Points on a hilly landscape, in no order, each with its height.
A ball rolls from a point to whichever of its 2 nearest points has the largest drop for the distance, and stops where none of them is lower. Distance is the straight distance between rows; heights are no part of it.
danu: [  5  10   3   9   6  -1  18  20  -1 -13  -2 -20  12 -19   4  -6  -9 -36
   8 -18  -1   3  -1  21 -22  17  -1  31  19 -42  28 -18  17  27 -23  15
   3   5 -15  18  42]  h=4.80
Sofog: [ 34  -2  21  39  53 -15   5  -3  -3 -11 -41   5  -8   7 -27  21  -2  21
 -16   1 -37   2 -18  13 -11  18 -21  30 -11  -7  13   7 -24  48  -2  18
  -2  -5  14 -30  -7]  h=6.46
Kivir: [ 16  38   1  14 -12 -26 -26  24 -11 -11  26 -18 -13  17   6  12  13 -23
  37  54  13  16  34  19  -5 -27  19 -25  21  -6   5  -8  -4   1 -28 -27
  13 -23 -42 -13 -11]  h=6.14
Teg: [-11  -5 -36  -3  15  29  16  -2 -13  20 -40  12  -4 -29  16   7   4  37
 -22  -3   2 -11 -31   4 -14  15  -5  42  14 -18   6 -22  14  -9  13   4
   4   5  12   3 -15]  h=4.66
kemum: [-18 -27 -23  -4   7  -6 -16 -22   2  18   3 -21   1   1   7 -13   7  20
 -34 -10  -8 -23 -11  -2  -9  20 -15  17 -14  11   2  14  14 -27  13  -8
  -2  24  13  25   1]  h=1.26
remip: [  2  57 -18   1   6  -2  16   7  29 -11   6  12   4  10  29 -12  19 -34
  27 -10   9 -12   0  -6  42  -9   5 -65  18   9 -13   0 -18 -19  -9  16
   8 -33  25 -17 -19]  h=5.83
begiv: [ -6   3  13 -17  -5  -7 -29 -34   9  15  23  -8  31  13 -27   4  -8  26
  -9 -25   8   5  -5 -28  21  -1  36 -19 -16  40   9  16  -1 -16  23  -8
  10   3   4   1  -2]  h=3.73
kodig: [ -5  33   8  15 -10 -12  -4  21  14 -31  15 -24   2  15   5  26  -2 -35
  43  24 -24   7  42  21  -3   7 -11 -42  -9  -3 -23   6  -6 -16 -25   5
 -11 -21 -23 -13  15]  h=1.60
nup: [ 21 -19   7  20   6 -30  -1 -32  -8   0 -15 -14 -38  -6   7 -11   2  34
 -13   2 -27 -27 -17  -3 -25  10 -22  15 -32  11  19  -6   9   3  -9  -9
   8   3   6  23  20]  h=5.20
kiv: [ 14  64   3  12   5 -28   4   5  22 -13  -4  10 -10  24  27  -2  25 -15
  31  -2   1  -9   8  -9  31 -13  12 -58  20  10   1  -4 -15  -9 -30   9
  14 -44   8 -15  -9]  h=5.93
Gop: [ -6   0  11 -13 -29  45  -3 -18 -15  38  -6  34   9  18  17 -12  20   9
   6 -22  11 -30  -9 -42  47 -21   0 -39  -4  18 -13  27 -29   1  38  14
  18 -44  31   2 -38]  h=5.15
sulip: [ 29  -5  26  34  25 -27   6  10 -19 -33   1 -13   1  12 -26  23 -17 -21
   6  18 -16  17  30  21 -25   4  -5  11 -11 -29   6  -7 -18  33 -20   1
  -6  15  -9 -16  10]  h=3.99
vato: [-21 -30  -8 -16  -7  44  17  -8 -12  13   9  -5  21   8  15 -14   6  15
 -28 -28  -3 -32  27  -9 -18  26   0  27  -9   3  12   6  -8 -10   5  21
 -10  29  35   3   7]  h=1.35
tipe: [ -2 -48   7  -3  14  -8  -1 -51 -15  13 -19  14 -16 -26   1 -10   8  47
 -26   8   9   6 -32 -19   0 -12 -11  17 -13  41  18   0  -8  15  27 -39
 -10  41  12  19  17]  h=2.43
Deve: [  2  46   7  -4 -34  19  19   9  13 -23  17 -18  16 -26  -3   7  15 -40
  47  18   5  -1  26  28  42   1  10 -72  -7  36 -49   6  -5 -33 -23  -1
 -16  -7 -21 -38   2]  h=1.59
Tulak: [ -6 -44   4  -5   4  16  -8 -47 -11  24   2  -1  10 -12  -8 -18  15  41
 -42 -15   6 -14 -13 -22   7   4  -4  13 -27  43  21  16   2  11  27 -25
 -12  41  25   9   6]  h=2.83
div: [ 11 -15 -13   0 -23   0   0 -26 -35  25   0   5 -22 -37  13 -33  18  37
  -7 -14  32 -24 -43 -17   6  -5  17  24  -3  16  11  -6  17  13  10 -20
   1  11  -1  30   7]  h=3.65
batu: [ 10   1  18  15   0 -22 -18 -36 -15  11  12  -1 -10  -1  -6 -28  30  36
 -13 -26  -5 -36 -17 -27  11  20  -1   6 -20  33  22  14   2   8  -7   5
   3   9  15  16  10]  h=3.42
dipe: [  6 -14  -6 -15 -29  13 -10 -25 -36  36  19  24  -3 -29   0 -40  34  35
 -12 -32  34 -24 -34 -41  27  -4  21   9   4  30   4   4   6  10  14 -15
   5   1   9  24  -6]  h=3.43
Tafuz: [ 27  41  -1 -10 -28 -11   1  15 -14  -9   2 -16  -4   0  16  12   5 -24
  39  20  29  10  32  20  33 -37  26 -60  15  -4 -23  -4 -20   1 -11 -13
  12 -27 -19 -38 -18]  h=6.13
tuli: [ -5 -27  -5  -1 -11  20  -2 -27 -10  24   7 -17  -1  -9  10 -25  14  30
 -29 -30  -8 -43   7 -19 -21  25 -13  21 -16  16  15   6  10 -18   0  -1
  -3  21  24  17   8]  h=0.65
danet: [ 29   8  13  23  28 -32   0  29   8   2 -24   2  -2   9 -14  -7 -14  -4
 -11  -3 -51 -11 -29  26 -49  29 -30  36  -1 -23  15  -8  12  38 -32  17
   0 -26  -5 -11  10]  h=6.10
damuf: [-20  20 -18 -49 -16  46   7   3  17  29  42  22  31  10   2 -32  13 -28
  -5 -32  32 -31  14 -20  12   7  18 -25  17  13 -15   1   3 -39   3  25
  11 -19  26   9  -9]  h=1.97
doru: [  4  10  20  16   9 -22  -6   1  -7 -34  16 -31  10  16 -23  13  -1 -24
   6  -4 -12   7  18  10   9  19  -1 -11 -12   4 -18  26  -9  10  -8   7
 -12  14  -7 -19   4]  h=3.44
ker: [  3  32 -33  -1 -15   1  17  34  29 -13   9  -6   8   9  34  17  11 -54
  33   5   5   6  16  13  16 -21   0 -52  13 -30  -5   1  13 -18 -16   5
   4 -24 -21  -6  -3]  h=5.58
vume: [ 15  20  25  21  38   5  26  10  16 -13 -32  -6  12 -13   2   1 -14  12
 -10 -11 -51 -17  -1   7 -36  43 -23  23   6 -20  16  -8  -6  17 -13  34
   0 -20  22  -2  20]  h=6.49
basoz: [-11 -22  -1  -6  -5  15   7 -10 -22  -2 -34  24 -11 -15   4  20 -15  34
  -2 -12  19  33  -3  -9  27 -32  15  17  12 -10 -16 -10 -24  15  36  -7
   2  22  -3 -11 -22]  h=4.39
Rak: [ 14   3   8  37  41 -16  -7   2  -8 -14 -29   5  -8  -5 -22  42  -8  21
   5  24  -8  41   3  22 -16  -5   3  20   6 -14  -5 -11 -16  26   6 -10
  -5   2 -18 -36 -25]  h=6.68
vesu: [-18  39  14 -16   4  14  -5 -13  27   7  44  20  29   8 -14 -22  20  -8
   5 -43   9 -25  11 -40  16  35  14 -30  -1  36  -3  -3 -14 -25  -7  18
  -1  -9  28   7   7]  h=3.00
zasil: [ -4  -9 -25 -21 -26   0  -1  -3   7   0  -2  -9   1  26  20  11 -29  -9
   5  -3  12   9  10  12   2 -43   2 -24   2 -19  -6  -2  20 -42   7   0
  17  -7 -14   8   2]  h=5.45
nives: [ -3 -22  -7  10  15 -20  -5   7  -7 -26  -3 -19   2  10 -11  22  -5  -2
 -13  16  16  37   7  15  13  -3   2  14   3  -3 -16  16  -2  13  10 -12
  -9  41 -20 -21 -10]  h=4.81
gegu: [-19  29  22 -27 -16  51  24   4   7  25  36  23  34 -18  23 -30  12  -6
  -2 -14  15 -23  16 -46  11  36  11 -13  12  23  -1   2 -42 -11  -5  30
 -11 -16  53   7  14]  h=5.82
Zubo: [  3   4 -12  -5 -17 -14  -7  14  -9 -12   8 -12  -1  16  15  13 -18 -20
  21   7  10  12  12  19 -13 -29   5  -8   9 -37   6 -12  17 -13 -14   2
  17  -4 -36  18  25]  h=5.24
zuz: [  2 -13  -2   9  16  -4   6  -2 -21 -17 -14   5   1  -7  -6  25  -5  19
  -2  -8  22  32   1   2  21 -11  16  15  14  -4 -11  -3 -15  26  13  -6
  -9  28 -10 -15 -12]  h=4.60
fumi: [ -2  26   5 -20 -20  37  25   4 -19   4 -10  26   7  -8  15   3  12  -6
   9 -27  24   1  -3 -26  47  -7  18 -14  36 -12 -28   9 -25  14  23  13
   5 -20  12  -3 -23]  h=3.55
gani: [  7  13  28  12  13 -33  -7   6   3 -14  10 -13  -2   5  -2 -26  -2 -16
   7 -35 -25 -28   8  -9 -11  33 -18   6  -5  -2  17   0   2  21 -30  20
  -8  -5   8  19  28]  h=3.98
lovo: [-27  -6  -4 -16   0  43  15 -11   8  -7  22 -13  17  20  -3  16  -3   8
 -12 -14  -2   8  31  -8  17  28   7  -6 -17  13 -24  31  -1 -24  35  24
 -15  30  20 -17 -15]  h=2.59
Keki: [  1  25 -19   4 -12 -16  -9  33  13 -12  16 -14  -1  12  19  18   5 -46
  32  11   3  13  17  15  -7 -17   2 -20  16 -36   9  -4  16  -6 -28   0
   4 -20 -40  11  23]  h=5.41
Sosu: [ -4  50   1 -25 -25  26  16   1  32 -17  26  -4  27 -14 -12  -1   5 -43
  37  -2  14  -4  16   7  45   5  19 -69  -3  37 -43   7   2 -34  -1   7
 -12  -9  -7 -38 -10]  h=1.68
pigul: [ 10   8   1  14  33  34  33  23  19 -32 -27   6  25 -26 -10  40 -17 -11
   5  15 -35  18  17  31 -33  16 -11  12  -9 -39  -4 -13  10  -2  -3  38
 -14   5   1 -29   4]  h=6.57
gotu: [ 11 -23 -34   8 -10  33  17 -19 -20  32 -18  -4 -25 -54  17 -36  26  31
 -20  -6   1 -38 -24 -16 -29  30  -2  52  -2  11  14 -12  23   4  -5 -25
  -3  21  17   6   0]  h=4.25
peruk: [-18   0 -15 -40 -18  33 -14  -7  17  38  48  16  31   5 -18 -34  19  -3
 -10 -47  26 -39   3 -26   3  15  24 -13   2  16   0  -7  13 -32  -1  12
   6 -11  18  11  -4]  h=2.41
vefe: [ -9 -31 -13   9   3 -44 -31   3  12   1   5 -25 -15  10  -9 -31   2 -18
 -13  -9 -16 -20 -22   7 -15  16 -25  25 -15   1  15  11  28   1 -12 -15
  -7  13  -5  27   8]  h=1.96
lem: [ -8   8   5 -43 -37  56  13  -2   2  10  15  11  18  13  -7  -1  -7 -24
  10 -24  32  -7  14 -22  46 -13  29 -35   8  17 -39  26   0 -11  38  14
  13 -20  10 -23 -30]  h=4.62
batet: [ -9  -8  12 -26 -26   7 -12 -29   5  14   4 -10  23  13 -19  12 -22  22
 -14 -17  14  19   1 -26  31 -24  32 -34  -7  30  -7  18  -4 -14  37 -11
  11   1   1 -10 -13]  h=4.00
rudu: [-10 -35 -19 -14  -9  13  -2   9  19 -11 -35   6 -14  -1   7  21 -23  15
  -3  24  23  61  11  17  18 -38   2  -7  28  -7 -30  -3   9 -13  31 -16
  -7  28 -15 -20 -19]  h=5.39
voza: [ -7 -21 -32 -11  -5  15  15 -15 -11  26 -53  24 -33 -18  27   8  -3  34
 -15  10  14   1 -44   0  10 -36 -11   6  15 -10 -12 -13   5 -15  27 -25
  15 -17   8  18 -29]  h=5.89
notak: [  4 -19   6   0  -8 -16   0 -27 -26  -2   0  -5   0   1   6  -2 -13  28
 -11 -11  12   3  -2  -8  -3 -16  12   8  -5   0  17  -1  -4  -5  13  -1
  12  17  -2  15  18]  h=4.75
tevir: [-15 -19 -16  13   2 -50 -32  23  10   5  10  -7 -23  10  -4 -36  10 -22
   9 -17 -41 -23 -14  11 -24  18 -39  21 -17 -13  11   3  37  16 -30  -4
  -8 -13 -16  33  14]  h=2.37
vivu: [-16 -21 -39  -1  -3   8   1  31  20  -7  -7 -11   8   9  18  17 -12 -13
  -7   5  -1  13   0   9 -10  15 -16  12   1 -31   1  14  27 -24   6  11
  -6  14 -14  15   7]  h=5.78
dat: [  1 -16  23  31  12 -44 -14   3 -24   7   7  -5 -41  12 -12   3 -19   3
   2  81   5  32  -2  29 -45 -29   2  27   2  -2  25 -27  -7  11 -19 -50
  11  -1 -24  13   3]  h=5.35
voz: [ 21  22  36  21  18 -40  -1  50  22  -3   1  -2 -14  20 -13  -7  -5 -24
   3  14 -55   0 -10  16 -31  28 -23  13  12 -29  13  -7  15  38 -49  15
  -6 -55 -14  -3  12]  h=5.96
teku: [  3  21  -7 -10 -40 -12 -30  28  27  -6  38 -23   7  13   1  14  12 -43
  47  34   5  17  46  21   3 -33  14 -63  -6   6  -9  -2  17 -20 -28 -28
  -1  -8 -53 -23  -9]  h=6.34
lef: [-15 -52  15 -45 -43  51  -7 -26  -6  41 -13  31   0   6  -1  -6 -18  33
 -25 -18  20   5  -6 -33  28 -44  13   4   3  21 -20  12  -4   2  58  -9
  14  -4  11   9 -26]  h=4.63
Fuve: [ 12 -12 -17  -1 -14 -21  -1 -21 -19  13   2 -11 -27 -29  10 -37   5  18
   1  -8  27 -23 -39   2 -19  -3  14  31  -8  11  20 -12  29   0  -6 -22
   4  18 -12  33  20]  h=3.84
vumo: [ -7 -20 -37 -12  -9  -9  -1 -16  -6  18 -20  -1 -23  -8  28  -8  -3  18
 -23  10  22  -7 -37   5   2 -24  -5   4   5  -2   3 -10  20 -29  15 -21
  17  -1   1  28  -4]  h=5.77
Ged: [ 17  21 -11 -17 -37  -7 -15  12  14  -6  12 -29  10   9   4  15   2 -27
  27  28  21  11  37  30  22 -41  16 -75  -6  14 -26   5   2 -20  -5 -23
   1 -13 -30 -40 -22]  h=6.23
zos: [-12  -5  -3 -14 -10  10 -16 -24 -16  29  30  15  18  -5 -11 -26  28  24
 -22 -38  30 -20 -19 -34  19   6  25   9   4  28   6  12   9  -2  11  -8
  -6  12  14  10 -14]  h=3.18
Dit: [  8  34  11 -12  -3  31  36  11 -14 -15  -2   8  12 -32  15  -2   2 -11
   7 -18  23   6  -7 -12  25   7  27   1  39 -25  -4  -5 -14  20   0  20
   2  -9   5   6  11]  h=3.22
Daz: [ -6 -12  -9 -23 -22  34 -21 -28   1  58  45  13  24 -10 -15 -38  32  29
 -23 -38  20 -41 -13 -40   6  14  22  -9 -10  31   5   3  12 -22   3  -1
   7  -8  26  13 -13]  h=2.84
Nodap: [-17 -27  -4 -14  -8  39  11 -11 -25  22 -35  44 -19 -18   8  16  -1  47
  -7 -18   9  11 -13 -28  21 -20   7  24   8 -13  -8 -11 -27  15  41  -3
  -1  15  19   4 -31]  h=4.16
goto: [ 13  -9   6  30   3 -36 -32  52  -5  10  26   3 -28  26 -23   2  -4 -39
  11  70 -25  26 -11  27 -49 -11  -7  46   0 -24  29 -11  10  37 -33 -32
   2 -23 -36   3 -11]  h=5.68
rof: [ 15  12  13  36  38 -20   2  -6 -16 -15 -28  -3 -10   2 -11  32   7  29
  -7   7 -25  19   0   8  -1  13  -5  14   2 -10   2   8 -28  26   6   9
   1  -3   4 -19 -11]  h=6.58
rofe: [  9 -12  18  24   6 -50 -20 -14 -22  -2   0 -11 -28  17  -8  11 -19  13
  -2  41  -3  20   8  13 -28 -24  -3  13 -11  -1  16  -8 -13   2 -16 -26
   6   8 -14  10  11]  h=5.17
gom: [ 11  -5  -7  29  32 -34 -11   9   4  13 -25   4 -18  -4 -12  13  -8  17
 -19  40 -29  -3 -54  34 -52  -2 -19  43  -6 -12  16 -19  25  21 -16 -14
   4 -17 -20  -4   0]  h=5.06
fufu: [ -6 -31   7 -26 -34  25  -2 -31 -31  18  -5  14   3  -4   9  -4  -9  40
 -22 -16  18  -1  -8 -23  11 -30  11   3 -10  11   3   3  -4 -11  37  -3
  13  11  11  11  -5]  h=4.91
lur: [ 38  -7  14  25   7 -24  10 -18 -12   9 -31  -9 -39 -25   4 -19   1  30
  -5  -8 -35 -40 -17  10 -40  21 -22  32 -30  -1  37 -19  15  22 -27  -2
   8  -4   0  12  28]  h=5.36
Fabuf: [-11  11 -20   1  20  50  47  26  20 -23 -18   1  19 -21  16  35  -5  -6
   6   3 -18  13   8  14  -9  33  -8  10   4 -30 -12   2  11 -14   9  36
 -10   9   8 -13  -9]  h=6.38
Mifu: [  8  13 -26  16  27  -8   5   3  -1  13 -37   9  -2 -20   5  16  -4  29
 -20   9 -11  -9 -47  20 -27  10  -8  33   6 -15  15 -13  26  10  -2   2
   6 -13 -14   3  -7]  h=4.87
Kobug: [  0  11   9   9  -6 -46 -48  16  -5 -12  40 -26 -16  27 -12   5   1 -24
  34  41  -3  16  36  15 -16 -27  12  -7   2   3   8  -2   0   3 -31 -19
   7 -14 -41  -4  -8]  h=6.25
ras: [-17 -24  -2 -22   1  54  32  -2  -3 -11  17  -2  26  12   2   4  -3   5
 -17 -20   1 -16  44  -4  -4  24   0  17 -17  -2  -3  10  -2 -11  21  29
 -15  40  33 -13   1]  h=1.95
Nefo: [-26  28 -23 -36  -9  38   7   4  46  13  44  21  36  16   0 -18   3 -47
  21 -28  18 -25  16 -17  15  16  11 -45   2  17 -18  -6  15 -43   1  20
   2 -18  18   2 -14]  h=2.46
Pilup: [-10  53   4 -23 -11  16  -2   6  46 -31  40   6  35  -9 -22   1  13 -59
  49  -8   7  -4  19  -2  28   6  16 -56  -2  33 -32 -12  12 -28 -25   4
 -10  -5 -18 -12  12]  h=2.16
sabiv: [-16  -1  19 -37 -34  68  24  -2  -8  19   4  28  18  11   9  -4   4 -11
  10 -12  21 -22  20 -34  41  -9  11 -30   5  14 -36  25 -25   0  44  29
  12 -31  30 -13 -36]  h=4.88
fenit: [ -7   0  -3   9  29  29  28  12   7  -6 -31 -10  20 -18   5   5  -6   8
 -14 -18 -30 -25   6   1 -28  44 -20  33  -3 -24  16  -4   0   9  -2  32
  -5   8  34  -6   3]  h=6.35
nug: [-36 -49 -20 -27   3  35   6 -20   5  26 -27  23 -13  -3  13   2   2  44
 -39   3   5  25  -1  -6  16 -12  -9  19  13  11 -15   2  -3 -22  43  -6
  -9  34  30   7 -24]  h=2.45
godov: [ 11  -4 -16   8   4  -4   8  17 -10  -7  -2 -10   1   0   8  14 -21 -17
  12   5   4  16   3  31 -27  -4   5  29   9 -44  25 -23  19   1 -20  11
  13  10 -32  14  33]  h=5.04
bopeg: [-16 -27 -38 -24 -10  29  16   0  11   8 -41  14 -18   8  25  11 -20  17
 -16   8  16  18  -7   2  15 -34 -12   2  16 -15 -16  -3  10 -40  36   0
  16   2  15   4 -25]  h=5.72
Gibi: [-11  -5 -31  18  12 -40 -24  13  14   6 -13 -10 -25  15  14  12   3   2
  -7  40 -16  12 -21  17 -10  -5 -24   2  -3 -10   7   7  17 -19 -13 -22
   5 -16 -23  21  -5]  h=5.40
Miv: [ 10  37  -4  13   9 -21  11   5  -4  -5 -18  -1  -9  10  21  13  -1  12
  11   2  -7  -5  -2   5   5   5   2 -17  17 -21   6  -4   1 -11 -19  12
  13 -35   1   7   4]  h=6.76
tefiv: [ -1 -44 -12   4  11 -48 -28  18   6 -11  11 -20  -1  21 -25 -22 -12 -30
 -15   1 -13   4 -18  24 -12  -1 -27  33 -19  -6  12  18  13  25 -14 -20
 -10  27  -5  15   9]  h=2.38
keriz: [ 11 -26  10   1   4 -30 -24 -47  -9  14  16 -11 -10  -9 -14 -29   9  30
 -25 -16   1 -25 -25 -20  -1   2   2  16 -33  47  29  14  16  17   4 -24
  -4  25  10  19  11]  h=3.17
kaz: [  5  35 -25  -9 -11   8  23  18  17 -10   3  -5   7   8  24   8  11 -35
  32  -2  12  -4  13   6  34 -10   2 -58  15  -6 -24   6  -2 -26  -2  12
   2 -17  -3 -18 -22]  h=5.70
mik: [-27  19 -21 -28 -12  12 -19  13  44  -2  44   4  34  22 -14  -6  -1 -36
  25 -32   9  -8  13  -3  11   6   9 -40  -3  12 -14  -4  32 -35  -4   6
   1  -4 -11   2   4]  h=2.95
gik: [ -5  17  24  -3 -29  33 -18 -26 -17  31  18  27  23   7   0  -5  23  42
   1 -26   7 -11 -17 -48  45   0  13 -33  -9  30   0  25 -27  -1  30  13
  10 -23  25  -4 -10]  h=5.38
Ral: [-12 -15   3 -28 -32  41   7   2 -33  26 -21  43  -6  -3  12   4   6  18
   1 -31  20   2  -7 -33  46 -26  11   3  20  -7 -25  11 -33  26  43  -2
   2  -7   3   7 -37]  h=3.86
Poto: [ -8  16  25 -11 -27  51   8 -10 -19  29  23  32  29  -1  14 -13  28  31
  -3 -25   7 -20   3 -51  23  17   9 -16   1  20   7  19 -35   0  22  29
   1 -18  41  -1   3]  h=5.60
Fina: [-11  27  17   2   8  32  29   5   2  -5  10   4  17 -14  23 -14   6   2
  -3 -17  -9 -16  13 -27   8  43   0   2  12  10   4   6 -30   1  -2  28
 -15  -3  42  11  20]  h=6.02
zerun: [ 23  20  17  30  18 -35 -19  46   5   0   5   2  -6  19 -19  14  -2 -29
   5  45 -38  16  -8  24 -46  12 -11  29  10 -31  19  -8  18  38 -39  -4
  -3 -45 -31  -9  -9]  h=5.84
kulo: [-10  10  -6 -26 -15  37  22  13 -14  -3  13   1  20 -18  14 -16   8 -16
  -3 -27  33 -14   2  -9  15  17  19  17  30 -16  -1  -2  -3  -3   4  27
  -3   5  15  12  11]  h=2.87
noli: [-11 -26 -21 -26 -16  36  16   9  14  -9 -29   6 -11   6  14  19 -25  14
  -6  10  18  32  15   7  23 -34  -4 -14  13 -15 -34   6   7 -29  37   5
   8  17   9 -23 -34]  h=5.59
Vasav: [-12 -15   3 -45 -37  42  -5 -19  -2  24   3  17  15  18 -13   5 -17  16
 -11 -27  29  10  -1 -30  47 -27  32 -19   6  23 -31  23  -4   0  50 -10
   7  -5   3  -9 -36]  h=4.31
gozo: [ 10 -50  -6  21  43 -27   5  -9  -4   1 -38   9 -19 -22 -23   0 -15  10
 -19  24   5   9 -37  28 -26 -13 -18  48 -23   1  31 -20 -10  33   1 -29
  -4  29  -2 -12   5]  h=3.21
dutin: [-27 -43 -23  -3  19  -3 -11 -19   7   7 -24  -3 -10  -2   7  -5  -3  25
 -41  13  -1  15 -15   2  -4   0 -20  18   5  15  -6   6   9 -21  28 -16
 -12  32  16  21  -9]  h=1.86
paf: [  6  45  19  27  26 -12  22  19  19 -14 -16 -10  -2   3  19  16 -11  -3
   6   8 -37  -1   8   7 -18  31 -17 -10   9 -21   5  -4  -2   0 -30  28
   1 -40   2   5  19]  h=6.64
Kug: [ 28  -3  34  24  28 -16  19  -5 -18 -28 -13  -9   6   7 -19   6 -25 -14
   2 -12 -14  -6  30   8 -18   8 -18  11 -22 -22  25  -7 -26  43 -13  16
  -2  20   5 -10  25]  h=4.27
Ziti: [  6  28  30  20  13 -21  -8  -6  -5 -12  14  -6  -2  12  -1 -21  17  15
  -2 -28  -9 -23   4 -23  10  32   1  -2  -2  18  13  14 -14   1 -13  19
   6 -10  15   8  23]  h=3.71
Nevab: [ -3  19  28   7  13 -32  -9  27  16 -35  31 -11   5   0 -15 -19   1 -54
  26 -18 -20  -5  13   4  -9  25  -8   0   4 -12   0  -1   3  28 -37  17
 -13 -11 -10   9  35]  h=4.28
Garu: [ 21  47   2   8  -8 -30  -5  10 -12  -8   6  -9 -12  15  13   9  10 -10
  28  21  13   8  20  10  17 -29  23 -42  20  -8   0  -6 -18  -5 -28 -11
  13 -35 -19 -15 -14]  h=6.04
zofa: [  8   8  14  13   8 -34  -8  27  -4 -24  22 -17  -1   8 -13  -7  -1 -51
  19   3 -15   8   8  24 -23   3   0  21   3 -36  20 -10  13  39 -39   9
  -7  -6 -27  17  30]  h=4.52
rupi: [ -9  26  17 -12  -1 -12 -25 -21  17  -5  37  -4  35  17 -29  -3   6   3
   6 -34   5 -14   0 -24  18  14  34 -20 -11  29   0   8   4 -14   2   7
   1   2   0  -1   7]  h=3.45
dem: [  0 -27  -2  -9 -10  -9 -15   6   2 -10 -16 -10 -10  -3   0  19 -21   2
  -5  47  32  71  22  25  -1 -41  12 -14  21  -2 -22  -9   1  -4  15 -32
  -5  34 -31 -21  -3]  h=5.21
tukib: [-13  -4   3   2   9   4   0 -10  -1 -20  15 -17  19  16 -11  10   4  -1
 -13 -18  -5   4  15  -6  14  27  -2  -7 -10  13 -15  29 -15  -2  19  15
 -12  26  12 -11  -6]  h=3.04
Gomub: [ -1 -31 -14  17  53  -8   4  -8   9   2 -42  33  -2 -33 -24  31 -17  22
 -12   6   1  26 -26  21 -13 -14   2  49  -2  -4  20 -27  -4  35  21  -7
 -10  22  -1 -32 -11]  h=3.59
dulod: [  4 -17  -2  29  27 -48 -23   7  11   6 -21  -4 -33  12  -9  14  -3   9
 -21  59 -28  19 -33  23 -33  -4 -28  27  -4  -2   2   1   6   3 -15 -30
   0 -11 -15   9  -4]  h=5.23
tesop: [  1  -8 -34 -24 -27   6   6  -8 -11  17 -10   2  -9   6  25 -13  -8   2
  -7 -10  22 -23 -17  -5   7 -36  -1  -5  11 -12  -2  -8  19 -38   7  -3
  20 -11   5  29   1]  h=5.64
Dukon: [ 20   2  31  16   3 -21  15 -21 -29 -24   0  -3   6   1  -5  -2 -12  12
   1 -20  -2  -6  14  -6  -9   6   4  10  -9 -10  31  -3 -20  23 -13  12
   7  16   1   5  29]  h=4.51
lat: [ -2 -33   5   9  -2 -16 -23  18   9 -22  -3 -23  -1   4 -15  21  -9 -11
  -9  50  17  58  24  25  -8 -23  -2  -3   0   3 -19  10   9   5   9 -25
 -16  40 -33 -22  -3]  h=5.03
Siril: [  4  25   9   7 -22   2   3   8   4 -30  13 -28   8  -2  -7  22   6 -22
  29  19  -2  11  36  27  14   9   5 -51 -10   9 -40  12  -2 -20 -12  -3
 -18   6 -30 -30   0]  h=1.03
Mufid: [ 46  -8  13  28  55 -23   6  11   3  -8 -33   8   3   2 -40  13 -19  -2
 -10   7 -39   3  -6  32 -31  11 -35  30 -22 -24  21  -9 -22  49 -10  14
  -3  -4  12 -43  -8]  h=6.36
Ruruz: [ 14  -3  12  33  15 -28 -15  28 -22   2   6  -2 -22  20 -14  20 -15 -21
  14  61   1  34   4  29 -52 -18   2  38   0 -29  28 -28   6  22 -20 -30
  10  -3 -34   0   3]  h=5.52
gevon: [ -8 -11 -29  -7 -13  45  14  -1 -27  41 -22   1  -8 -37  23 -23  24  34
 -30 -10   3 -34 -11 -10 -14  31   5  41  10 -10   8 -12  10 -12   2   2
   4   7  23   4 -12]  h=4.45
Vug: [ -9  24 -12 -36 -19  39  16  21   8  -2  28   7  20  -4  10 -19   8 -40
   6 -22  41 -11  -1 -16  32   1  21 -17  31  -6 -14   1   6 -20   2  28
   3  -9  11   1   0]  h=2.47
Mil: [-16  58  14 -14  12  14  11   5  48 -19  35  13  19 -13   8 -22  11 -40
  22 -20   2 -16  13 -27  21  30   2 -35  14  33 -17  -5 -11 -20 -15  21
  -6 -16  25  13  15]  h=3.11
Mudiv: [-11  55  26  -9  14  -7   1  19  41 -44  39  -2  17 -11  -9 -10   5 -57
  35 -10  -7   1  14  -6  16  27  -4 -32   3  22 -24  -4  -3  -7 -30  12
 -16  -7  -5  12  31]  h=2.69
botut: [ 27  -6   8  32  26 -28   5  28   7 -11 -17  -1  -1  14 -28  16 -15 -11
 -10  17 -49   8  -9  26 -43  16 -38  26 -16 -38   7  -4  -1  33 -21  16
 -11 -10  -4 -23  -6]  h=6.24
Fevi: [ -7 -56  17   9  10  -3   3 -52 -10   6 -42  44 -24 -39  -1   6   0  51
 -13   8   2  28 -33 -15   1 -34 -12  12 -22  20  18 -25 -27  11  37 -27
 -12  37  13   3  13]  h=1.94
somav: [ -8 -13  22  16  -2 -65 -50  13   1  -8  38 -17 -22  37 -26 -14   1 -22
  15  33 -25  11  10  13 -19 -14  -4  11  -8   9  11   6   4  11 -38 -22
   0  -3 -30  11   0]  h=6.37
mavek: [ 14 -26 -21   7  -8  -2  12 -16 -18  13 -25 -18 -29 -45   9 -30   2  18
 -11  -9   4 -35 -33   2 -39  12  -5  53 -18   5  22 -20  27   9  -4 -25
  -4  26   2  18  20]  h=4.05
kare: [-19   0 -30   5   5 -28 -24  17  19  -7   6 -14   0  22  12   4   3 -18
  -1   4 -10  -2   2   6   2   6 -15  -4  -1  -8  -4  16  15 -21  -9   0
   0  -1 -22  20   3]  h=5.57
taf: [  8 -19  16  22  14 -41 -11 -34 -14  -6 -15  -7 -34   7  -1  11 -12  35
 -16  29 -18   4  -8   7 -23 -17 -15  10 -22   4  11  -3 -10 -12   0 -18
   8   3  -7  20  15]  h=5.01
mef: [-13 -51  18 -19 -12  15   0 -50 -12  18 -42  45 -26 -29  11   0  -9  49
 -11   7  11  30 -31 -21  11 -50 -10  -1  -5  29  -5 -18 -15  -9  48 -32
   0  23  12  15   2]  h=1.37
gogut: [ 22  15  36  31  20 -22   7  10  -9 -39   7 -23  -1  10 -30  14   5 -27
  10  13 -23  11  22  12   0  23 -11  -3  -5 -10 -12  18 -27  31 -22  13
 -17  -2  -6 -28   9]  h=3.70
Gusov: [-14  16   2   5  13  36  38  13   3 -19  -7  -7  18 -11  13   5  -7   0
   3 -12 -19 -16  11  -7  -4  39  -9   9   7 -15  -4   4 -10  -3  -2  32
  -8   4  31   7  14]  h=6.17
gem: [  3 -48  -7  10  17 -43  -9   1  -2  -4  -8 -13 -18   3 -19 -11 -16 -15
 -14  24  13  11 -27  30 -33 -16 -15  43 -17  -2  24  -6  10  26  -8 -23
  -4  30 -13  17  22]  h=2.81
Zub: [ 14  22   2  24   0 -18  -9  21  -1 -18   2 -25 -10  23  12  39 -10  -8
  30  37 -26  16  48  29 -16  -5 -14 -31 -11 -22 -16  -4  -5 -14 -16  -6
   1 -21 -22 -12   1]  h=2.06

Two balls start at each pair of points below. Name the first point that both come to, or write -.
zerun, Mifu => -
sulip, Nevab => -
kaz, lem => -
zofa, kare => -
vumo, vivu => godov

For each start below, name the point where the ball stops.
dulod => damuf
kiv => mef
pigul => vesu
voza => damuf
vume => vesu
Dukon => tuli

Write out the way that a ball takes from each point below.
paf => vume fenit Gusov Fina gegu Poto gik Gop sabiv lem Vasav batet begiv rupi vesu
notak => Dukon Kug sulip gogut doru tukib lovo ras vato tuli
Nodap => Ral fumi Dit kulo Vug damuf
Fuve => div dipe zos Daz peruk damuf
